Each row is a point on a tangle of strands that fork, close into loops and nearly touch. The rows are in no order.
In the rows, zero is written as 128.
Two points are linked if the straight distance between their rows is under 167. Some points are linked to none.
Z403: [131  88 124 156 129 137  88 160 113 148  99 115 164 128  88 143 121 167
 155 134 190  89 129 114  96 124 110 129 180 143 134 155 147 130 126 131
 109  85 135 134 148 159 158 159 119  86 111 141 146 136 163  79  90 124
 151 103  85 159 115 153 117 152 129]
Z989: [130  89  96 147 160 179 107 121 134 144  82 182 140 144  64 116 109 153
 159 151 148  79  80 169 117 146 160 120 160 184 138 146 155 125 111 119
 129 104  82 121 142 116 104 142  68  96  91 114 125 134 113  96 124 147
 154 144 156 140 132 112 117 179 134]
Z420: [138 113 148 160 123 134 100 173 114 133 105 118 128 123 134 164 141 177
 157 114 174 126 171  99  92 116 108 145 195 120 108 161 131 141 161 148
  98 101 143 134 157 166 176 160 124  83 133 124 139 156 195  90  73 137
 118  76  90 162 110 139 119 133 123]
Z931: [142 141 165 172 127 138 115 154 129 117 120 138  98 116 175 166 157 170
 155 102 149 154 173  93  93 126 101 137 171  93  87 158 129 152 179 164
 107 127 147 133 148 170 186 147 138  81 136 106 133 140 164 118  90 143
 109  83 110 149 118 127 116 114 108]
Z491: [ 94 129 145  99 118 123 164 114 113 111 110 148 175 139 117  77 113 166
  98 144 123 184 118  88 187  91 125  75  99  93  95 145  96 103 135 142
 111 116 105  94  93 131 114 128 109 124 147  92  88 124 106 214  93 178
 138 126 203 131 148 104 135 169 126]
Z45: [112 130  89 139 128  88  90 144 121 126 136 105 118 105 132 137 120  67
 123 128 134  84 140 133 102 132 121 159 136 134 163 108 133 125 112 170
 111 118 135 137 131  90 136 131 134 137 125 185 155 126 163 125 133  64
 122 129 101 138 120 134 144 121 187]
Z68: [179 113 141 123 113 128 178 130 107 157 160  77 159 124 100 134 122 120
 111 140 121  95 117 110 180 135 112 177 100 153 175  83 132 149  84  99
 158 168 124 168 125 131 118 109 182 143 129 133 122 110 118  80 170 102
 128 163  80 136 125 162 116  97 145]
Z489: [125 138 129 107 114 169 162 119 136 140 134 151 185 205  87 110 114 202
 100 150 129 156 120 104 134 122 166  96 139 138 109 135 109 130 141  59
 139 101  96 123 134 147 115 133 100 138 143 108  87 148  90 110  77 193
 125 113 179 117 121 116 102 146  84]
Z504: [107  77 104 145 166 139  92 105 130 137  66 157 137 125  45  92 109 121
 141 154 141  88  68 190  95 132 152 129 160 199 155 156 170 105  92 140
 123  68 124 112 111 124 101 127  74  92  82 131 143 125 145  90 121 108
 153 142 127 171 130  98 137 200 144]
Z712: [108 169 135 123 147 129 156 127 165  82 181 147  83 145 167 142 136 121
 126 107  88 168 148 124 167 134 125 125  61 109 134 120  86 164 151 105
 161 197 121 121 138 126 106 115 137 174 122 113 132 102 116 153 154 170
 129 161 167  75 121 129 103  91 117]
Z990: [123 113 149 147 148 128 167 145 142 103 107 167 109 137 157 108 107 176
 161 132 181 146 163 110 169 109 122 109 159 110 125 157 108 123 129 164
 106 150  58 124 183 126 108 160  98 115 108  94 106 152 142 132  91 211
 140 134 159  97 119 110 120 162 144]
Z564: [132 150 174 118 118 172 143 105 136 132 173 158 141 163 109 152 142 172
 122 121 123 162 119 119 135 135 132 127 110 132 111 151 103 163 135  82
 163 133 159 138 115 151 139 142 126 131 115 102 132 108  97 149 128 144
 143 146 137 119 124 173  79 112  52]
Z438: [126 122  73 109 103  84  84 140 100 133 118  69 128 126 156 145  95  90
  87 132 146  87 145 115  43 112 145 127 180 129 180 100 157  86 136 141
 101  80 162 136 137 104 170  98 121 126 145 199 139 130 187  89 100  54
  89  85  87 159 104 105 176 142 182]
Z299: [119 119  86 115 117  91  98  92 104 111 150 118 147  54 128 117 124  40
 111  81  55 122  67 176 107 131 139 124  75 129 111 131 138  98  89 159
 149 124 166 130  27 109 124 123 138 128 127 169 154  88 110 193 188  31
 105 148 122 167 168 124 152 134 134]
Z802: [153 113 151 109 112 100 164 142 108 132 128  92 132 129 145  99 127 115
 142 146 186 105 165 108 175 101 106 150 135 119 180 117 123 126  89 117
 128 150 108 151 160 127 110 137 182 144 152 136 107 136 140  94 110 122
 161 134  74 105 117 162 139 111 166]
Z738: [127 144 172 152 130 125 136 156 123 113 129 159  89 101 182 144 146 123
 151  89 133 171 160 114 135 132  93 123 102  80  96 153 116 139 145 181
 121 166 160 124 128 144 150 131 158 108 124 104 141 108 145 180 144 135
 127 134 130 116 123 129 113 111 115]
Z633: [133 135  93 108 114 121 126 131 110 139 150  92 166 136 110 152 116 132
 100 118 109 129 113 104  98 122 138 123 136 113 103 116 144 120 139 109
 137 105 155 124 108 138 144 105 125 153 165 151 106 132 127 114 102  87
 114 109 135 127 114 118 124 121 131]
Z340: [169 119 173 121 102 115 166 149 108 130 141  94 123 108 134 131 140 114
 135 136 141 106 148 112 177 132  95 174 101 119 168 119 116 152  91 106
 152 175 131 163 132 153 122 118 190 130 130 121 126 122 139  89 151 106
 145 141  64 112 129 168 110  74 137]
Z673: [126  98  95 139 141 120  90 148 122 147  96 131 148 143  82 130 102 167
 131 170 183  67 135 122  95 107 145 135 185 168 183 128 147 108 121 128
 110  68 116 132 181 130 132 135 102 117 109 160 130 145 178  36  93 140
 159 118  93 138 107 128 131 167 159]
Z424: [106 126 116 143 103  81  71 168 116 118 116 122  69  88 168 153 125  76
 131 124 169  85 163 131  85 111 108 150 161 128 184 110 140 118 124 183
  93 103 178 137 150 114 164 126 161 105 117 182 159  99 199 118 129  61
 122 113  56 142 115 142 138 114 187]
Z825: [120 140 155 169 151 203  73 131 155 147 100 178 121  92  97 174 167 178
 164 100 112 140  95 162  96 159 107 124 169 164  61 157 136 162 141 153
 144  93 155 116 125 162 180 170  82  64  65 100 193 118  96 149 139 155
 131 133 150 162 152 162  95 160  47]
Z102: [128 153 176 113 119 118 174 134 142  89 166 145  98 152 171 133 144 140
 130 108 136 176 160 113 180 119 113 120  74  98 130 148  84 152 129 107
 153 179 123 132 132 142 118 131 154 162 133  98 105 107 122 157 117 176
 136 148 149  86 123 147  99  96  97]
Z873: [144 109 116 135 117 170 128 105  96 181 129  97 207 159  53 142 127 177
 112 138 115 102  71 123  86 135 129 127 153 162 119 116 166 125 128  89
 161  72 172 155 107 150 155 115 120 111 125 122 117 147 103  68 112 105
 132 109 114 169 118 148 123 142  85]
Z468: [149 164 205 175 142 155 128 153 140 102 143 163  38 119 197 180 187 176
 161 110 124 159 178 102  82 132 121 145 148  96  91 163 118 170 207 144
 114 147 151 142 153 162 195 141 138 112 132  70 133 154 161  98 107 187
  94  91  91 130 123 127 103  70  88]
Z211: [198 142 132 122 109 125 159 114  95 162 185  61 145 129 107 174 115 105
  92 155  74  94 114 125 149 153 123 182  71 153 170  81 124 138 116 102
 158 182 136 180  99 138 121  88 176 152 125 137 133 108 120  71 198  95
  94 149  82 154 131 148 112  75 131]
Z565: [119 123 117  88 128  70 158 116 131 128 119 101 126 152 163  69 105  88
 124 151 184 117 175 119 162  83 130 126 140 131 170 115 124  85  92 132
 101 150  57 116 164  87  76 133 152 186 160 137 125 152 158 132 100 137
 139 139 120  98 107 110 182 162 197]
Z205: [137 126 144 120 119 190 147  91 129 158 130 141 197 194  59 128 111 213
 110 151 130 132  99 114 107 129 160 110 160 156 101 145 132 135 142  56
 162  76 122 141 137 159 133 130  88 106 118 108  94 152  81 104  87 174
 125 106 160 153 121 141  94 150  61]
Z600: [124 141 119 122 127 144 112 110 123 123 166 142 130 103 123 144 133 108
 100 102  87 156  87 145 118 137 134 117  78 127  94 130 122 142 128 127
 153 132 162 121  78 126 121 113 122 141 130 129 155  81 105 187 166  88
 131 154 146 125 141 138 108 124  94]
Z630: [123 112 126 123 150 132 164 144 146 114 105 176 125 152 145  94  99 164
 133 147 158 143 147 102 174 115 141  97 144 114 124 141 105 114 134 153
 105 148  58 108 166 107  89 132  96 117 118  97  94 157 131 138 100 213
 139 141 194  92 129  89 136 172 150]
Z992: [134  79 129  85 100 130 181  91  97 157 103 129 222 172  56  56 115 167
  93 189 138 121  97 126 175  93 157  83 135 141 133 136 132  93  91  63
 119  98  81 134 108 138 110 123 115 146 162 103  58 151  88 125  79 166
 152 108 132 140 149 103 120 158 133]
Z140: [141  94  86 138 151 179 135 132 139 158 127 153 158 164  71 124 121 155
 146 149 135  83  85 147 139 144 160 132 160 168 138 111 164 142 110  90
 139 118  94 140 151 126 106 147  93 122 115 129 117 137  90  88 136 163
 139 143 172 127 137 118 117 151 117]
Z923: [112 154 125 104 122 154 175 127 144 118 134 136 168 198 123 109 110 184
  98 150 130 174 151  80 142  97 162  90 140 119 102 118 103 120 162  84
 121 124  75 100 146 141 112 117 109 159 169 103  84 164 107 109  56 212
 116 105 195 100 112  90 125 151 108]
Z151: [182 125 162 132 117  91 127 151  98 118 106  79  64 126 204 147 155  99
  89 126 176 153 171  95  69 112 113 134 153  79 132 127 146 133 165 130
  74 128 171 131 146 146 175 101 154 109 176 122  96 146 193 100  81  99
  91  62  68 126 116 136 150  63 140]
Z21: [119 115  61 124 144 106 121 122 133 137 137 119 152 141  88  97 112 117
 132 159 115  79 108 145 140 123 164 139 136 161 163 110 162 110  93 122
 127 112  85 131 144  92  98 139 112 165 137 166 124 129 120 109 142 102
 137 152 138 125 129 107 160 152 180]
Z125: [159 146 185 129 115 176 110 129 137 142 127 161 105  91  96 166 169 139
 172 115 111 129 100 145 156 169 108 155 107 166 121 143 125 176 110 110
 159 136 166 158 110 158 148 159 144 111  67  87 188  96  84 137 173 129
 147 149  94 125 140 195  81  89  55]
Z502: [ 96 115 122 166 153 154  54 148 145 145  93 182 126  82 130 163 149 155
 171  96 116 135 146 118  85 142  94 128 166 102  64 152 134 119 195 223
 120  88 183 102 147 132 176 142 115  40  81 120 169 138 141 138 166 106
 139 131 155 147 141 122 131 167 105]
Z690: [116 131 173 155 141 182  75 106 142 140  97 168 113  83  95 152 173 153
 164  95 115 152  73 179 118 148 109 115 150 171  81 157 144 155 105 137
 155 101 156 124 108 159 156 153  90  67  76 108 182 110  85 178 138 131
 140 146 149 153 149 181 100 162  47]
Z492: [155 152  89  88 101  79 142 125 115 126 134  28 134 158 188 120 100  63
  85 140 145 114 166 103  70 119 147 131 156 110 145  78 140  96 136  98
  97 119 139 116 125  94 141  87 138 182 193 163  93 166 162  82  92  68
  84  56  78 132 112 101 205 101 180]
Z210: [145 183 107 101 129  81 137 109 149 103 190 102  49 132 185 151 128  81
  77 122  59 162 157 145 114 171 142 129  43  94 121 108  78 146 174  96
 143 194 127 135 108 123  97  80 143 186 145 136 143 107 133 145 174 125
  94 137 138 102 124  98 129  59 120]
Z913: [128  82 161 120 127 169 151  92 131 133  74 177 158 140  81  79 112 164
 149 153 161 121  85 173 163 132 158  86 144 151 126 174 118 115  77  92
 140 113  83 127 106 143  92 154  72  86 106  91  86 136  88 165 106 184
 154 113 166 150 161 128 100 177  90]
Z49: [110 126  99 129 131 123  95 103 120 119 144 136 132  60 125 127 135  63
 122  85  74 137  72 166 118 134 129 129  76 130 103 129 144 114 105 164
 148 135 165 124  61 116 120 124 126 117 118 143 166  81 106 203 189  57
 119 154 140 151 151 126 131 133 110]
Z934: [126 110 107 152 138 155  76 142 121 140 107 126 157 119  79 150 129 138
 146 108 144 113 103 132 100 136 118 132 156 145 109 139 149 131 125 140
 131  95 147 136 130 140 150 139 105 100 114 138 148 120 133 106 116  97
 137 131 126 148 121 148 115 149 112]
Z254: [126 132 144 143 110  85  82 180 107 117 108 133  63  75 179 149 148  75
 139  99 167 119 166 124  82 125  90 143 140 107 158 131 140 121 125 197
  75 126 189 139 138 133 172 132 178  92 114 146 153 104 193 148 138  56
 113 100  50 150 119 157 128  99 189]
Z126: [100 117 113 165 147 126  84 131 132 130 105 164 108  84 104 129 125  88
 175 118 143  93 104 163 151 144 116 149 125 167 151 133 143 143  83 185
 123 129 127 122 140 105 109 167 117 111 102 145 165 101 128 144 168 110
 153 175 132 126 132 130 131 156 166]
Z219: [157 136 143 139 136 176 177 152 160 127 155 129 115 147 125 148 145 148
 158 137 130 113 148 118 167 139 131 172 138 148 149 116 125 187 126  77
 172 172  97 171 172 142 119 138 158 128 111 103 130 148  99  46 143 186
 136 165 125  85 113 143  96  92 108]
Z250: [119 100  95 154 137 156  64 124 132 147 100 122 154 102  66 156 139 116
 147 107 115  98  55 172  86 141 130 144 144 183 120 127 179 127 103 139
 150  89 168 131 105 124 138 135 110  86 107 137 171 117 108 105 136  77
 135 143 128 163 151 157 133 154 107]
Z627: [156 168 189 166 126 148 126 161 148 101 135 144  36 123 178 194 180 155
 160 110 118 139 161 116 100 137 121 160 131  97  99 139 104 168 201 116
 130 163 147 145 156 159 172 129 140 136 127  78 137 153 145  64 126 183
 119 106  89 111 105 135  99  34  87]
Z722: [112 132  83 103 113  69 123 123 131 125 134  55 115 160 160 106  99  84
 113 162 171  70 180 131 106 102 139 145 168 155 191  83 138  88 100 130
 107 105 115 133 163  77 112 134 139 189 144 208 135 149 178  77 119 102
 123 114  73 133 100 113 193 141 187]
Z81: [169 176 115  98 116 107 143 116 129 124 181  79  69 126 143 183 131  93
 105 145  69 126 149 144 127 166 145 167  56 118 139 106  99 140 163  85
 154 187 132 143 116 136 106  83 165 169 142 133 138 118 135  79 187 114
  97 122 105  96 118 122 113  58 116]
Z398: [106 119 151 113 114 113 143 125 111 117 122 149 161 120 137  93 125 151
 113 119 130 180 127 102 167 100 106  83  87  92 100 157 105 104 123 162
 121 131 128 100  96 130 117 132 119 125 147 105 100 102 127 218 113 143
 140 137 167 137 143 115 124 162 122]
Z823: [183 163 125 113 110 122 143 130 126 148 174  85  94 123 126 192 133 101
 115 145  80  95 136 144 143 178 129 178  67 140 157  99 126 141 153  97
 155 183 146 165 110 142 111  92 183 148 119 135 148 112 125  64 195 110
 106 141  91 113 116 145 104  50 118]
Z371: [110  92 166 137 130 169 129  88 138 120  89 186 129 116  81  98 141 132
 155 123 144 136  75 197 167 144 140  99 125 160 121 153 133 133  78 119
 151 130 116 115 102 140 104 158  88  89 103 112 117 114  79 188 137 149
 145 145 167 138 155 142 108 171  85]
Z472: [144 138 173 143 108 152 101 141 123 135 134 154 119  88 105 159 157 130
 168  97 130 123 112 131 146 145  86 146 125 127 116 152 124 166 111 129
 139 135 160 150 109 166 152 156 148 119  98 112 169 103 117 136 142 119
 147 136  84 131 129 180  87  95  94]
Z588: [126 158 190 146 122 161 157 135 145 101 163 177 107 149 149 145 147 181
 163 109 148 170 154 119 153 124 117 118 117 117 114 170  93 171 139 109
 149 150 128 143 140 148 146 160 125 130 106  84 121 117 111 156 108 195
 130 136 156 105 130 160  84 111  70]
Z622: [115 153  98 109 127 143 171 143 155 123 118  94 159 199 145 113 108 162
 105 147 141 161 160  87 132  94 156 118 155 129 104 100 121 113 153  77
 124 134  65 101 176 129 107 118 117 180 185 109  88 193 109  67  60 199
 114  96 161  92 106  78 158 142 131]
Z33: [158 108 100 116 100 102 108 143  91 151 129  59 136 125 145 154 127 104
  78 133 155 100 139  98  61 110 138 133 178 104 154 113 146 106 151 111
 102  83 185 134 134 146 181  94 132 117 162 174 108 135 168  69  85  55
 102  70  77 144 102 138 158 115 163]
Z928: [117 119  77 122 134 134 136 124 136 143 129 133 181 158  80 108 106 146
 120 149 110 105  94 141 141 131 163 126 145 148 135 106 156 110 110  92
 126 106  83 122 134 117  98 124 108 156 150 143 102 140  99 108 117 132
 131 137 167 121 131 110 145 147 149]
Z820: [135 177 104  95 126  77 153 117 140 119 169  84  90 134 190 129 119  73
  83 122  79 159 150 123 111 146 133 125  74  71 120  95 105 135 142 123
 125 166 122 120 106 106 114  90 148 184 163 143 119 135 129 166 148 105
  94 126 138 115 130  88 145  87 149]
Z423: [140 114 154 132 119 180 146  82 114 181 119 126 193 169  41 127 135 204
 117 140 126 123  78 125  99 138 143 108 177 169 100 135 145 119 130  60
 161  67 141 149 128 157 136 130 107  94 112 109 108 147  80 101  94 148
 131 103 121 177 139 161  98 155  48]
Z530: [119 136 188 169 137 122 164 164 140  91 109 174  76 113 188 124 148 166
 210 114 178 161 185 120 170 116  96 121 164 100 132 173 108 133 131 186
 108 169  93 138 177 125 134 177 145 100 104  76 122 134 144 144  99 219
 137 128 123 106 128 137 112 133 131]
Z147: [111 105 132 108 135 138 171 116 129 118  95 183 159 150 121  64 108 158
 108 154 147 157 123 105 199 110 150  88 120 116 114 144  95 106 114 123
 104 123  69  96 122 118  89 131  89 119 129  93  80 135 106 191  92 218
 135 133 212 106 149  92 130 173 134]
Z96: [ 80 172 112 102 150 142 138  91 157 113 192 162 149 152 150 111 128 132
  87 120  50 177 115 134 161 128 151 113  66 130 123 110  82 139 142  90
 128 149 118  97  96 105  98 114 122 172 136 147 124 102  98 211 158 155
 118 176 206 106 139 124 132 123 126]
Z329: [ 87 129 111 138 155 121 111 137 160 104 146 176  98  90 176 110 129 102
 156 105  84 148 130 136 171 146 101 117  69  87 112 115 116 129 141 208
 142 160 144  98 126  96 112 122 143 111 108 143 145 101 112 209 202 116
 140 173 179  94 138 108 134 134 147]
Z790: [129 151 101 100 136 118 167 131 158 108 128  53 134 181 168 111 106 118
 116 146 162 151 168  96 121  97 158 140 145 124 112  79 126 110 152  80
 122 140  81 104 172 105 101 105 141 197 198 120  92 191 124  63  71 157
 119  83 126  97 107  89 183 110 152]
Z539: [151  71 152 116 141 180 158  93 141 166  59 164 172 161  50  85 107 184
 140 183 147  90  84 167 127 143 183  93 170 160 118 162 131 108  84  62
 133  89  91 129 128 145  96 122  68  76  98  92  91 162  90 118  87 190
 152  84 141 168 162 117  99 168  73]
Z291: [176 125 139 128 105 112 122 147  96 132 118  55  92 128 176 151 145 103
  87 136 174 126 169  95  65 120 139 144 177 101 139 112 143 119 166  98
  90 114 176 131 148 149 182  88 155 115 173 139  90 158 184  58  84  84
  89  59  49 125  98 134 158  70 143]
Z982: [112  91 102 135 153 110  82 130 114 135  84 136 137 119  79 105  96 128
 121 154 159  87 112 150  99 107 137 124 160 170 176 137 153  96 118 163
  99  63 119 122 142 104 115 128  79 126 101 162 141 124 181  92 103 123
 159 134 114 151 110  99 154 177 174]
Z703: [186 129 182 149 125  84 139 147  92 118 114 106  42 104 206 154 172  95
  96 120 151 174 173 105  69 118 100 129 138  75 107 138 139 142 181 152
  62 124 170 136 136 163 188 110 165 107 155 101  97 133 189 131 104 105
  88  74  63 125 125 128 143  66 140]
Z183: [157 127 170 152 130  86 123 157  95 116 106 141  50  82 204 143 157  84
 122 100 142 158 175 115  84 132  83 127 127  74 119 143 144 135 159 195
  69 134 181 130 125 153 177 115 176  82 131 113 130 113 184 161 129  75
 103  93  75 140 129 134 135  92 157]
Z190: [147 100 153  96  99  89 180 122 101 124 106  65 133 140 171  81 127 107
 124 153 214 124 179  87 169  78 113 137 136 107 169 130 115 106  92 107
 108 158 101 148 162 123 107 132 183 155 170 119  97 155 148  93  78 125
 156 110  66 111 116 165 155 122 158]
Z326: [108 134 151 160 140 168 103 125 151 107 122 188 102  79 124 139 135 111
 168  92 118 143  91 165 165 147 106 126 108 143 107 144 142 167 100 162
 152 152 143 120 118 126 123 165 112 102  84 120 166  81  94 190 189 140
 137 174 162 109 153 156  95 139  98]
Z175: [153 156 114  80 110  63 153 114 116 118 164  85 121 109 174 107 126  70
  92 113 102 145 143 118 139 135 125 119  60  86 132 114 117 125 112 121
 129 169 125 131  72 122 115 107 159 182 169 146 119 107 132 184 148  76
 113 121 117 118 134 113 145  92 154]
Z624: [117 149  64 102 122 119 152 120 129 149 155  78 190 170  89 124 110 145
  99 141  85 120 115 120 113 117 161 134 140 141 116  92 134 110 139  83
 130 108 102 117 109 114 124 108 125 185 182 155  98 163 103 102 100 120
 110 114 156 117 119  97 145 128 144]
Z41: [ 95 143  75 129 127  73  85 133 134 125 134  72 105 135 169 134 102  75
 105 144 149  61 169 136  66 122 134 150 170 146 196  85 146 101 128 159
 109  97 141 128 157  82 135 125 125 156 121 206 159 142 185  83 127  87
 106 114  94 144 106 110 175 140 189]
Z90: [110 179 120 117 155 140 144 106 159  94 204 154 118 155 153 136 128 120
  94 114  68 164 135 131 164 141 144 124  49 129 130 115  80 166 147  78
 155 182 119 110 121 114  98 118 130 186 123 132 141 100 105 178 168 155
 131 176 183  85 139 139 117 101 115]
Z892: [ 99 125 137 106 123  79 156 117 110 109 120 142 137 108 174  81 127 111
 127 123 138 174 139 109 191 101 102  97  72  78 134 142 117 102 102 194
 117 161 106  98 112 102  92 125 139 128 144 122 119 114 120 243 145 131
 152 149 158 114 141 118 144 160 173]
Z52: [149 162 179 146 110 159 156 158 152 109 143 133  80 140 155 178 167 166
 167 125 129 136 159 111 144 130 131 157 134 128 123 150 112 176 166  84
 163 173 130 163 165 155 147 141 151 131 115  89 138 146 126  53 119 187
 130 137 101  93 114 146  88  52  78]
Z770: [128 127 158 154 125 124 111 157 119 120 121 151 105  88 132 141 147 113
 167  88 152 136 137 113 145 133  83 133 116 101 123 161 118 150 113 159
 122 144 153 140 114 148 145 163 154 112 116 110 154  97 141 159 133 110
 138 127  97 128 126 157 105 109 120]
Z415: [147 142 152  97 102 153 132  94 110 136 175 136 136 140  98 149 142 133
  96 119 103 140  92 120 137 145 129 134  70 123 129 141 109 140 118  97
 165 135 171 144  88 152 121 111 144 142 126 120 143  86 105 156 165  91
 140 142 113 122 135 161  90 102  73]
Z647: [ 69 159  61 112 147 126 132 109 167 116 169 129 168 156 144 101 103 124
  82 125  25 162 132 128 156 135 152 106 103 119  97  88  96 113 161 125
 114 131  93  83  91  82 103 102 120 177 155 170 122 144  89 187 168 150
  96 160 212 121 138  78 147 127 153]
Z851: [114 126  91 137 145  93 108 133 130 125 129 130 122 107 121 110 118  85
 142 126 127  91 113 147 138 124 122 138 112 143 161 119 147 118  97 162
 131 131  99 121 141  89 102 145 123 136 132 162 140 123 143 156 148 101
 137 157 137 123 123 112 148 150 183]
Z436: [137 142  88  87 109  61 126 103  99 122 155  92 147  91 156  92 122  42
 103 103  65 121 108 140 123 139 142 113  75 100 124 118 124 105  96 149
 127 134 135 137  47  98 126 114 130 166 156 180 128 101 129 195 173  38
 100 138 110 142 149 120 155 105 156]
Z86: [179 143 155  86  88 126 141  88  93 142 188 112 131 144 103 148 135 114
  72 135  88 141 103 115 144 146 130 136  54 111 140 137 103 132 132  82
 150 154 174 153  75 150 122  84 157 155 137 121 137  88 102 142 182  70
 137 147  95 128 132 161  98  88  91]
Z912: [145  62 132 113 131 155 160 106 105 165  91 144 210 170  45  66 110 174
 117 187 149  90  88 144 137 126 164 101 156 160 137 137 143  99  91  73
 125  90  94 138 126 137  96 114  99 116 132  97  70 156  92  85  98 162
 149 103 134 156 141 110 119 162 120]
Z201: [ 84 148  67  98 146  98 132 118 153 126 146 106 154 131 153  93  97 109
 102 125  43 151 135 121 135 134 140 111 111 108  96  86 111 102 146 153
 109 118  89  80  95  77 115 106 126 165 156 169 122 153 101 175 161 113
 106 141 200 131 128  70 165 146 169]
Z908: [104  84  88 160 162 158  77 113 138 145  83 144 140 103  51 136 134 110
 156 123 100  94  57 208  77 151 148 138 152 199 133 134 187 117 105 140
 154  98 151 124 100 118 122 133  88  86  79 132 170 124 102 100 149  80
 138 146 140 161 145 142 145 189 113]
Z911: [107 109 120 176 151 149  90 131 145 118 108 189 100  77 114 130 124  93
 187 110 123 111  88 171 164 150 117 138 110 161 142 134 154 147  97 180
 139 150 121 116 128  99 109 170 112 101  85 124 167  97 104 182 198 114
 148 179 152 114 144 142 118 145 148]
Z587: [135 146 106 104 133 103 160 125 160 117 135  47 120 176 182 113 104  91
 120 154 161 116 171 115 118 117 149 157 149 129 139  71 128 116 131  83
 122 153  82 128 180  84  97 119 151 199 183 141 106 187 142  52  98 128
 113 109 102 106 105 109 193  95 173]
Z71: [113 122 111  80 103 117 162 106 110 136 110 116 226 172  69  84 105 163
  75 169 100 146  90 109 148  90 154  75 136 137 116 131 128  85 118  70
 113  88  96 104  89 139 129 104 119 163 179 112  67 153 100 136  70 153
 136  90 160 133 132  88 136 153 138]
Z361: [131 141 140  91 105  98 167 123 120 112 159 111 136 146 142 108 139 109
 119 117 130 163 139 109 171 107 113 130  78  89 136 120 110 131 118 109
 140 162 127 131 113 137 105 114 149 182 166 125 108 105 127 176 114 126
 130 127 128  99 121 129 112 107 131]
Z883: [123 110 113 139 120 136  92 130 109 135 116 129 170 121 104 144 115 136
 117 108 128 126  98 117  91 122 119 111 149 112  87 131 142 102 138 143
 127  91 149 127 110 137 150 122 108 112 139 137 132 116 133 140 110  93
 126 112 139 158 124 117 132 151 127]
Z271: [144 118 100 146 141 165 150 144 149 152 147 124 141 157  99 143 131 155
 156 141 141  88 128 124 144 137 143 155 149 150 150 105 145 159 122  94
 152 148  98 147 174 137 118 145 132 127 124 127 120 140 109  58 139 158
 141 161 143  97 125 144 115 116 121]
Z792: [108 119 170 147 128 173  98 108 130 131  91 160 122  89  88 123 149 125
 163 103 126 141  65 185 148 143 119 116 129 163 117 154 141 143  75 130
 161 126 148 131  96 150 120 154 102  80  91 117 153  92  83 180 148 121
 144 154 140 136 154 173 101 160  62]
Z105: [107 123 124 167 141 178  52 146 147 147  99 172 125  72 119 173 142 147
 151  93  97 139 106 139  77 153  95 120 164 127  46 146 140 141 182 198
 142  87 177 107 133 140 176 142  99  46  74 108 188 122 117 144 169 107
 130 135 158 156 141 130 109 174  85]
Z281: [111 139 191 173 144 129 156 174 140  85 121 161  56 108 205 144 162 162
 195 102 145 163 185 118 155 136  90 125 139  86 121 160 114 150 156 191
 121 175 132 140 161 144 157 148 150 109 110  76 140 130 142 148 125 191
 122 127 123 107 132 134 110 112 125]
Z11: [ 80 105 120 166 144 117  47 158 123 141  80 172 117  80 127 145 125 135
 157 123 142 109 150 124  83 135  89 133 169 120 113 147 147 100 177 233
  98  64 172 107 160 120 157 135 113  49  68 157 176 133 179 125 142 108
 154 137 116 169 126 109 142 180 163]
Z833: [122 149  75 100 140  81 153 118 151 132 147  40 131 173 153  95  99  82
 126 169 135  88 181 125 121 123 152 158 159 146 163  69 118 107 115  95
 115 155  82 119 159  68  95 134 148 208 161 176 118 177 148  55 135 110
 100 119 102 122 118 109 205 114 182]
Z569: [ 92  96 115 155 148 109  65 143 120 139  80 155 119 102 105 126 100 138
 130 130 166  92 136 133  94 113 101 129 167 142 148 136 142 106 145 211
 100  64 138 110 163 111 129 127  98  91  79 166 161 128 191 103 116 129
 152 142 111 163 113  90 142 185 167]
Z422: [ 89 129 136 129 147 111 148 123 142  95 141 175 109 100 168  99 126 118
 144 104 108 166 134 133 191 131  99  96  64  92 121 124 111 133 124 187
 133 174 120 102 113 101 102 138 136 111 116 124 123  97  94 237 181 149
 144 176 191  98 141 112 133 141 149]

A piece is all that can be reached along the links. How many separate loops has the piece of each point below (a circle has one, a figure eight two, a Y none), and how many tips (points with one link)?
Z281 -> loops 0, tips 2
Z326 -> loops 5, tips 2
Z81 -> loops 1, tips 3

How many points has the smallest loop of links through each point below? Write - if it is on no loop.
Z151 -> 10
Z982 -> 7
Z211 -> -
Z102 -> 10
Z126 -> 17
Z627 -> 13
Z472 -> -

A fork is a point with three links, a tip a point with one. Leave the first point through the second and follow the links. Name the first fork or tip that comes.
Z423, Z205 -> Z41
Z823, Z211 -> Z190
Z190, Z802 -> Z175
Z792, Z690 -> Z982
Z271, Z219 -> Z403
Z291, Z151 -> Z45
Z201, Z647 -> Z102
Z913, Z539 -> Z71

Name the points in between on the shortest way along the links from the first point to the second, in order.
Z600, Z201 -> Z415 Z564 Z588 Z102 Z712 Z90 Z96 Z647
Z371, Z271 -> Z792 Z326 Z911 Z126 Z851 Z21 Z928 Z140
Z102, Z190 -> Z361 Z175 Z820 Z210 Z81 Z823 Z211 Z68 Z340 Z802
Z504, Z254 -> Z989 Z140 Z928 Z21 Z851 Z45 Z424
